Each row is a point on a landscape with many peaks, with its height.
A climber steps from a point to the highest of its 2 nearest points, and stops where none of them is higher. Distance is the straight distance between rows; heights are no part of it.
z_573 (h 34): -31,-38,15,-9,-1,-30,27,-11,63,33,10,26,13,-20,-18,30,-6,-20,-8,17,16,7,-34
z_145 (h 439): 6,10,49,3,-2,66,14,61,-12,-2,-45,-35,11,-14,-30,37,-35,-22,-6,-19,41,17,19
z_18 (h 573): -17,27,38,-4,24,12,17,-18,36,-24,16,66,-8,12,31,-10,22,-8,-1,-34,3,8,-48
z_5 (h 124): 42,4,-33,0,40,22,27,42,27,-13,-22,17,11,1,-13,5,33,28,-83,-18,19,-7,-13
z_501 (h 691): -22,-24,-15,13,2,-27,-5,28,-17,5,1,-32,22,-3,-34,-7,-8,-29,8,16,1,-5,3
z_182 (h 790): 6,-12,-16,-1,-6,-2,14,28,-42,-16,-4,-29,-8,-16,-12,10,2,10,0,-3,34,-3,-15
z_651 (h 550): 4,-9,-48,-25,-52,-15,0,0,-30,-8,7,4,-44,-36,-16,-4,-50,20,27,27,6,-38,0
z_823 (h 645): 11,33,-14,-15,-34,9,-21,-14,-59,-14,-3,-9,-17,6,28,-21,-42,16,39,1,-34,-22,48
z_948 (h 259): 12,15,32,-18,-31,29,23,-3,5,17,-35,-38,36,-19,12,37,-48,-23,-52,-36,-6,-30,33
z_425 (h 376): 18,32,10,4,13,50,-28,-50,16,-6,3,18,-62,8,17,4,48,46,-36,-3,4,-10,23
z_347 (h 484): -22,-2,44,21,19,33,1,45,-29,2,-25,-73,30,4,-42,12,6,-32,-22,-7,33,12,7
z_954 (h 513): 5,-28,-41,0,-2,-37,12,55,-24,-18,1,-9,43,20,-11,-18,-5,-6,27,-30,5,68,-19
z_794 (h 187): -32,-39,-32,2,-6,35,22,-26,17,1,-6,77,-21,2,-40,8,15,-8,-23,-23,-29,28,2
z_240 (h 339): 28,13,26,-3,7,-36,-18,13,40,34,4,-8,5,8,11,32,12,17,46,20,16,48,15
z_440 (h 589): -12,-15,-28,-3,-13,-53,14,39,-27,-22,6,-19,44,-1,-1,-28,-28,-28,25,-12,10,14,-41
z_923 (h 388): -22,-22,-35,0,12,-34,-13,-58,-1,-4,44,9,-13,9,-4,-12,55,12,3,-2,-23,37,-14
z_231 (h 273): -19,-19,-3,-3,-23,9,41,42,30,-20,0,33,3,-26,-23,-7,-52,-45,18,25,2,-64,-23
z_367 (h 88): 29,12,-7,-13,8,-10,35,28,27,-8,-5,12,41,10,27,9,13,23,-10,-7,8,-27,-19
z_610 (h 509): -34,21,46,2,14,45,-10,-47,-15,-3,-10,35,-36,7,1,9,9,-14,-16,-38,-4,42,-6
z_937 (h 732): -24,-52,-22,-10,1,-31,27,-6,-3,-23,38,28,-17,-18,8,12,48,3,15,2,41,19,-79
z_746 (h 701): -66,-49,10,7,-4,-32,-5,-18,-30,9,47,-32,5,13,13,-27,12,-34,56,48,-19,-36,-15
z_675 (h 375): -9,-9,33,-5,4,-18,4,4,11,32,1,-24,26,8,26,19,11,4,48,36,-10,-1,14
z_418 (h 442): -7,8,67,-5,12,45,15,11,17,5,1,13,5,19,32,30,27,6,30,-6,21,17,-11
z_237 (h 142): -9,-19,-16,9,25,29,19,-17,12,0,-8,26,-12,-10,-23,13,41,15,-86,-18,10,-19,-26
z_188 (h 841): -57,-28,0,8,8,-2,9,-23,15,-34,45,34,-19,3,-7,-11,48,-36,19,-8,5,43,-67
z_520 (h 558): 31,56,36,22,16,4,-45,12,26,0,-7,-4,-4,23,9,-26,-14,-16,35,13,-17,25,44
z_453 (h 821): -28,1,28,14,3,-37,-31,-25,14,-6,43,-4,-3,18,30,-42,-7,-47,64,38,-33,-18,-15
z_270 (h 416): 11,0,15,-1,-9,33,-2,40,-34,33,-35,-30,29,27,7,12,-33,8,44,0,-18,39,58
z_783 (h 646): 40,-22,-46,-20,-20,-52,23,-5,-12,-9,13,-2,-9,-39,14,20,10,50,-25,-6,47,-19,-49
z_922 (h 588): 10,30,-14,-22,-58,1,-18,-30,-28,7,-13,-3,-40,-22,-5,0,-65,17,4,3,-11,-33,39
z_80 (h 302): -21,-8,16,-14,-19,33,38,54,-23,-39,2,4,10,-8,9,-15,-21,-27,46,17,10,-53,-8
z_989 (h 586): -18,12,48,25,24,12,-26,-40,32,22,14,-22,-25,-3,-15,16,37,-8,-23,19,19,8,-12
z_313 (h 405): 20,15,18,-12,-11,48,5,-20,22,1,-8,9,-38,-22,22,37,11,35,-4,15,16,-40,21
z_175 (h 636): -44,-38,-7,22,5,1,-22,-10,5,9,29,-38,-9,15,-28,-24,24,-24,39,72,-16,-37,18
z_915 (h 214): 25,35,32,-6,-3,28,4,25,-16,-4,-27,-46,52,7,28,-7,-49,-29,-25,-28,-10,-21,21
z_695 (h 161): -39,-48,-31,10,19,20,19,-39,2,17,4,20,-13,-8,-38,9,45,16,-37,5,-22,-6,-2
z_924 (h 90): 10,-8,-38,15,2,-62,-28,-11,5,4,10,17,36,14,13,-53,-51,-59,-4,-5,-64,-21,5
z_644 (h 612): -1,-16,-14,-18,-26,44,21,5,-27,21,-39,24,-4,5,-16,31,-20,28,5,-7,-23,-8,60
z_346 (h 431): 25,1,-57,2,16,4,-9,50,1,-13,-18,24,34,34,-17,-22,13,13,6,-29,-21,80,13
z_497 (h 367): 2,31,-1,17,29,11,-29,16,-14,-13,-6,1,23,33,-10,-19,11,-7,-9,-32,-14,71,12
z_524 (h 429): 27,26,32,-26,-29,42,8,-8,13,3,-32,32,-39,-30,23,48,-29,19,-11,-22,39,-1,9
z_798 (h 685): -26,11,17,-9,13,-19,-2,-33,20,-18,35,50,2,21,40,-17,43,-3,39,-15,-11,28,-45
z_42 (h 276): -8,31,5,-9,-4,-15,6,-31,-44,-15,-12,-17,26,4,13,-11,-30,-13,-29,-48,-6,-8,-22
z_623 (h 594): -55,-55,-40,26,-5,-9,-28,-27,-12,3,48,-41,-43,8,-64,-16,17,-19,31,64,-12,-1,12
z_101 (h 236): -13,-1,-15,-4,-11,10,15,-1,-13,-5,-12,24,30,2,-2,-17,-29,-18,-25,-16,-31,-34,0
z_100 (h 215): -31,-57,-42,-17,-21,10,44,-8,28,3,2,76,-11,-9,-37,12,7,5,12,11,-27,-12,-3
z_88 (h 692): 22,-15,-27,-27,-26,6,5,-13,-23,20,-18,21,-24,0,15,36,-4,63,35,0,2,12,38
z_805 (h 497): -39,-27,7,5,1,-1,-24,-29,-45,27,5,-7,14,25,0,-13,4,-14,37,13,-49,14,46
z_52 (h 52): 6,7,7,-2,4,-51,5,0,58,5,15,-11,3,-21,-4,8,4,-3,-24,19,32,-23,-45
z_589 (h 806): 0,-19,17,21,0,24,-31,-3,-9,14,-14,-25,-62,-28,-63,26,-2,-14,-12,23,56,38,9
z_181 (h 107): 60,21,-6,-11,24,-7,20,31,42,-14,-14,17,13,-11,32,17,19,31,-42,-30,49,-2,-50
z_10 (h 438): -19,-12,-36,-1,3,-15,-13,-16,-38,-6,15,13,5,27,7,-20,32,1,37,-9,-38,29,22
z_514 (h 536): -15,5,53,8,17,28,-3,-10,-6,11,-4,-47,-4,-10,-15,31,14,-17,-27,12,17,-15,3
z_900 (h 395): 17,1,-20,3,3,19,-26,-36,42,27,9,14,-67,-6,-22,6,37,45,-7,40,-13,-10,41
z_142 (h 374): 13,11,21,-5,-17,57,15,68,-53,-20,-20,-41,27,17,14,-4,-27,4,37,-2,-1,-17,34
z_591 (h 519): 4,-4,-33,-15,-26,-28,-2,0,-4,1,22,-18,-14,-14,4,-19,-19,10,44,49,-11,-56,9
z_885 (h 488): 13,26,54,4,25,51,10,-4,48,-4,-5,36,-17,4,31,30,35,14,-17,-23,31,11,-28
z_648 (h 467): 68,51,-29,-14,-13,-14,-24,2,20,-1,-7,35,-27,19,30,-6,-1,47,18,-15,-2,30,31
z_659 (h 316): -8,32,20,10,19,10,6,7,-37,-25,-6,9,41,28,21,-15,-10,-10,-17,-57,-14,31,-23
z_656 (h 570): -35,-8,16,15,9,2,-24,-57,3,36,24,-15,-17,14,-7,-12,20,-5,23,46,-43,-21,40
z_745 (h 131): 7,-44,-31,6,4,-67,13,7,-4,5,13,30,70,25,41,-40,-19,-38,21,-11,-57,-14,-6
z_869 (h 334): 3,-13,8,3,-9,51,45,62,-21,-30,-24,-2,49,6,17,-18,-25,-23,10,1,-15,-66,17
z_193 (h 186): 21,13,-25,8,4,-7,-7,4,-18,15,-35,-10,52,18,-14,-22,-30,-7,-46,-31,-42,-4,39
z_234 (h 269): 26,32,12,-7,2,-26,19,20,-1,-5,-8,12,46,21,49,1,-17,18,10,-50,5,53,-37
z_616 (h 108): 16,6,-48,27,24,-61,-42,-4,27,17,9,-6,22,6,-22,-62,-23,-40,-33,19,-54,-12,35
z_135 (h 244): -24,-21,-4,-19,-27,22,46,-5,44,2,2,51,-15,-26,-15,15,-20,8,-5,22,-6,-62,-19
z_625 (h 473): 1,-20,-40,-6,-10,-37,3,10,33,9,7,25,8,-3,-3,-16,-11,3,42,43,-24,-19,12
z_468 (h 342): 3,-8,-25,-17,-7,-5,-2,-61,-38,15,0,-11,-31,-18,5,22,14,42,-46,-17,11,-16,-9
z_521 (h 304): 61,17,-7,-5,8,-35,-7,38,27,28,-17,-36,17,7,22,24,12,55,1,-8,39,41,11
z_732 (h 426): -3,-12,-30,11,11,-11,-15,-4,55,12,24,6,-25,-5,-24,0,36,7,15,49,-10,-6,14
z_252 (h 580): -45,41,63,8,4,12,-19,-42,1,-12,7,22,-22,-1,4,-17,-32,-50,8,-18,-17,22,-19
z_845 (h 298): 4,-3,2,-18,-23,22,35,1,-23,4,-34,-35,13,-42,-22,22,-41,-3,-86,-18,3,-56,20
z_896 (h 681): -17,32,49,19,8,-11,-37,-19,22,1,14,8,-14,9,6,-36,-34,-57,38,18,-31,9,8
z_902 (h 599): 56,39,-20,-23,-2,-64,-4,-2,6,-20,16,-27,-9,-29,34,-2,4,41,-29,-5,33,-25,-26
z_3 (h 535): 57,63,-5,-11,-3,-45,-28,12,30,-15,4,-13,-10,-5,34,-24,-5,21,21,16,7,-17,15
z_529 (h 730): -10,-16,2,27,20,-5,-23,21,27,-12,2,-16,-28,-1,-63,1,28,-25,-8,18,47,37,-26
z_686 (h 67): 9,8,-26,6,24,-44,5,-5,25,-4,14,-9,28,-2,3,-15,35,13,-42,0,2,-25,-33
z_262 (h 266): 46,40,40,3,13,2,8,39,34,12,-21,-22,44,16,47,23,-10,27,-18,-38,32,45,-19
z_549 (h 408): -15,-15,47,5,13,26,4,33,-11,4,9,-12,9,29,26,14,38,14,67,27,14,17,9
z_731 (h 184): -10,-23,-9,-14,-26,-43,40,1,-11,-19,2,49,61,4,13,-30,-51,-22,2,-34,-38,-29,-27
z_395 (h 684): 21,-26,-32,-8,4,-17,24,18,-5,-26,26,22,-18,-35,19,11,37,34,2,4,61,-12,-76
z_841 (h 753): 6,-2,14,-4,-9,7,-20,-21,-23,12,-2,6,-44,-24,-7,38,-7,23,24,10,33,35,11
z_211 (h 605): -66,-64,-40,22,-8,-31,1,1,-23,1,20,-30,4,-3,-52,-18,3,-48,-2,26,-12,-16,-14
z_90 (h 361): -6,-23,-33,4,6,-32,-22,-70,-27,14,37,-15,-35,-16,6,10,51,40,-20,-2,11,20,-32
z_743 (h 145): 14,11,-18,14,20,-21,-38,-5,-17,21,-14,-35,36,19,-4,-39,-16,-32,-33,7,-54,-34,50
z_441 (h 471): 20,43,47,-3,-12,46,-7,19,9,12,-35,1,5,18,22,15,-27,9,30,-9,-7,32,53
z_370 (h 658): -46,-18,20,38,32,34,-14,-9,30,-11,22,-12,-40,6,-53,-7,44,-33,-30,16,24,17,-44
z_554 (h 321): 21,13,-10,-12,-17,12,1,-19,-20,-2,-25,-32,-31,-39,-6,15,-12,29,-92,-14,14,-38,15
z_374 (h 464): -2,18,36,-11,-7,46,11,-40,-36,-5,-25,40,-24,-7,26,31,-13,10,-31,-61,23,29,-10
z_233 (h 181): 18,41,25,2,9,13,-22,-4,-17,3,-18,-70,33,2,19,-12,-6,-8,-42,0,-20,-42,49
z_834 (h 423): 45,36,0,5,9,14,-17,34,0,-25,-1,23,-32,8,5,-8,10,23,39,-7,27,49,6
z_666 (h 869): 11,-22,-8,11,-3,10,-7,30,-45,8,-24,-47,-29,-20,-61,19,-13,4,-5,7,39,29,22

For each start below, name the point where the climber stops.
z_231 => z_453
z_181 => z_453
z_347 => z_666
z_675 => z_188
z_425 => z_453
z_900 => z_823
z_648 => z_188
